Points, in no order, along strands that fork and pass close to each other.
In the rows, 128 means zero.
Points whose rows are less than 43 apart are linked; no others are. Some points are linked to none.
<653>: [129, 123, 128, 142, 131, 131, 114, 105, 135, 131, 121, 141]
<292>: [141, 121, 120, 128, 149, 138,  74,  87, 133, 123,  81, 134]
<383>: [114, 110,  95,  98, 144, 126, 131, 187, 114, 118, 153,  97]
<266>: [104, 136, 126, 142, 129, 163, 119, 109, 116, 117,  92, 106]
<522>: [127, 139, 138, 159, 121, 141, 102,  45, 142, 150, 110, 134]
<48>: [160, 128, 109,  90, 159, 116, 133, 170, 104, 106, 112, 158]
<8>: [144, 131, 129, 104, 130,  96, 159, 181, 112, 133, 160, 150]
<483>: [124, 104, 123, 145, 122, 106, 100,  91, 173, 165, 166, 119]
<192>: [168, 158, 170, 137, 120, 125, 146,  84, 128, 124,  88, 168]
<682>: [169, 142, 148, 114, 137, 123, 110,  90, 127, 116,  65, 155]
<34>: [155, 128, 123, 101, 152, 119, 128, 155, 112, 110, 107, 159]
<47>: [128, 111, 121, 112, 132,  97, 137, 168, 135, 140, 163, 128]
<527>: [124, 136, 129, 111, 110, 120, 168, 197, 108, 123, 166, 109]
<503>: [153, 159, 160, 152, 115, 132, 136,  65, 132, 134,  99, 159]
<112>: [132, 137, 122, 102, 123, 123, 165, 197,  94, 112, 159, 126]
<173>: [155, 122, 122, 112, 146, 107, 127, 146, 125, 124, 126, 167]
<156>: [104, 139, 145, 159,  97, 146, 153, 109, 132, 133, 140, 114]
<679>: [126,  97, 111, 139, 131, 108,  85,  91, 163, 153, 151, 127]
<183>: [156, 126,  97,  82, 163, 114, 134, 186,  99, 102, 125, 146]
<82>: [ 95, 112, 121, 128, 114, 128, 136, 162, 150, 134, 164,  71]
<427>: [100, 116, 113, 133, 129, 148, 122, 136, 127, 121, 127, 100]
<615>: [113, 144, 132, 131, 123, 158, 146, 143, 104, 108, 108, 117]
<518>: [113, 118, 120, 153, 132, 146,  80,  70, 144, 142, 115, 118]
<250>: [117, 109, 109, 145, 135, 128,  76,  80, 153, 146, 129, 125]
<157>: [ 97, 107, 101, 128, 142, 149, 108, 139, 128, 121, 125,  98]
<206>: [125, 116, 113, 128, 150, 146,  76,  89, 133, 126,  87, 122]
<530>: [126, 122, 129, 152, 121, 128, 111,  84, 144, 142, 132, 137]
<467>: [120, 144, 156, 154, 104, 140, 160,  98, 129, 131, 127, 137]
<190>: [127, 145, 140, 134, 118, 144, 150, 133, 111, 114, 114, 135]
<296>: [116, 132, 129, 154, 125, 147,  90,  59, 135, 143,  93, 117]
<594>: [124, 133, 142, 160, 114, 134, 117,  62, 148, 149, 135, 134]
<374>: [139, 145, 156, 153, 111, 126, 153,  98, 134, 135, 135, 153]
<393>: [104, 114, 105, 106, 131, 131, 136, 183, 124, 121, 157,  83]
<12>: [146, 138, 124,  96, 130, 111, 166, 197,  96, 119, 158, 141]
<633>: [123, 115,  87,  89, 154, 121, 131, 191, 108, 115, 148, 109]
<229>: [109, 133, 130, 151, 129, 158, 104,  85, 126, 127,  89, 109]
<367>: [151, 142, 154, 146, 114, 112, 152, 102, 137, 140, 137, 171]
<238>: [178, 149, 161, 123, 133, 114, 126,  88, 127, 121,  78, 169]
<277>: [ 99, 115, 115, 117, 119, 130, 138, 179, 139, 130, 162,  73]
<16>: [ 94, 134, 147, 155,  97, 148, 152, 120, 137, 132, 143,  96]
<145>: [154, 130, 133, 121, 146, 128,  68,  71, 136, 125,  61, 136]
<152>: [124, 140, 147, 125, 101, 120, 172, 177, 117, 126, 161, 121]
<37>: [126, 108, 121, 109, 135,  89, 131, 174, 146, 153, 173, 111]
<164>: [147, 132, 141, 128, 124,  95, 154, 143, 133, 139, 155, 170]
<548>: [120, 143, 152, 135,  98, 134, 174, 162, 118, 123, 156, 118]
<647>: [100, 123, 122, 134, 119, 140, 135, 147, 128, 122, 140, 100]
<448>: [135, 121, 125, 112, 130,  98, 150, 172, 123, 135, 160, 142]
<139>: [126, 126, 117, 111, 139, 137, 138, 162, 106, 108, 122, 129]
<455>: [108, 141, 128, 132, 129, 165, 134, 135, 109, 106,  97, 109]
<627>: [ 95, 133, 137, 141, 101, 146, 150, 145, 132, 130, 149,  92]
<171>: [168, 138, 150, 118, 141, 123,  92,  72, 134, 123,  60, 150]
<519>: [119, 144, 148, 140, 106, 137, 162, 144, 117, 120, 139, 133]
<67>: [114, 100,  96, 129, 151, 139,  64, 101, 141, 133, 103, 117]
<6>: [157, 125, 131, 118, 136,  91, 140, 140, 130, 135, 142, 175]
<397>: [143, 114,  85,  83, 167, 115, 128, 190, 103, 111, 142, 131]
<619>: [ 95, 113, 127, 140, 112, 127, 126, 139, 161, 142, 160,  76]
<138>: [103, 103,  91, 119, 151, 156,  91, 135, 124, 113, 111, 100]
<31>: [142, 146, 151, 158, 115, 128, 131,  60, 142, 144, 125, 158]
<335>: [150, 139, 150, 136, 114, 104, 158, 125, 134, 136, 149, 171]

A fork is a point with three links. Follow the links from the first point to the second and name the forks in between, in order.
<653> / <250>: <594> > <296>
<250> / <615>: <296>
<530> / <503>: <594>
<455> / <31>: <296> > <594>

A fork is a point with three links, a tip a point with one. Leave the first point through the second and follow the links. Name the first fork or tip that comes.
<483> / <679>: <296>
<527> / <112>: <37>
<682> / <238>: <594>
<156> / <16>: <138>
<397> / <633>: <619>
<145> / <292>: <67>

Name the points in between on the shortest way along the links from the first point to the second, in order.
<47> / <527>: <448> > <8> > <12> > <112>
<48> / <82>: <183> > <397> > <633> > <383> > <393> > <277>
<335> / <16>: <367> > <374> > <467> > <156>
<266> / <519>: <455> > <615> > <190>
<296> / <455>: <229> > <266>
<164> / <34>: <6> > <173>
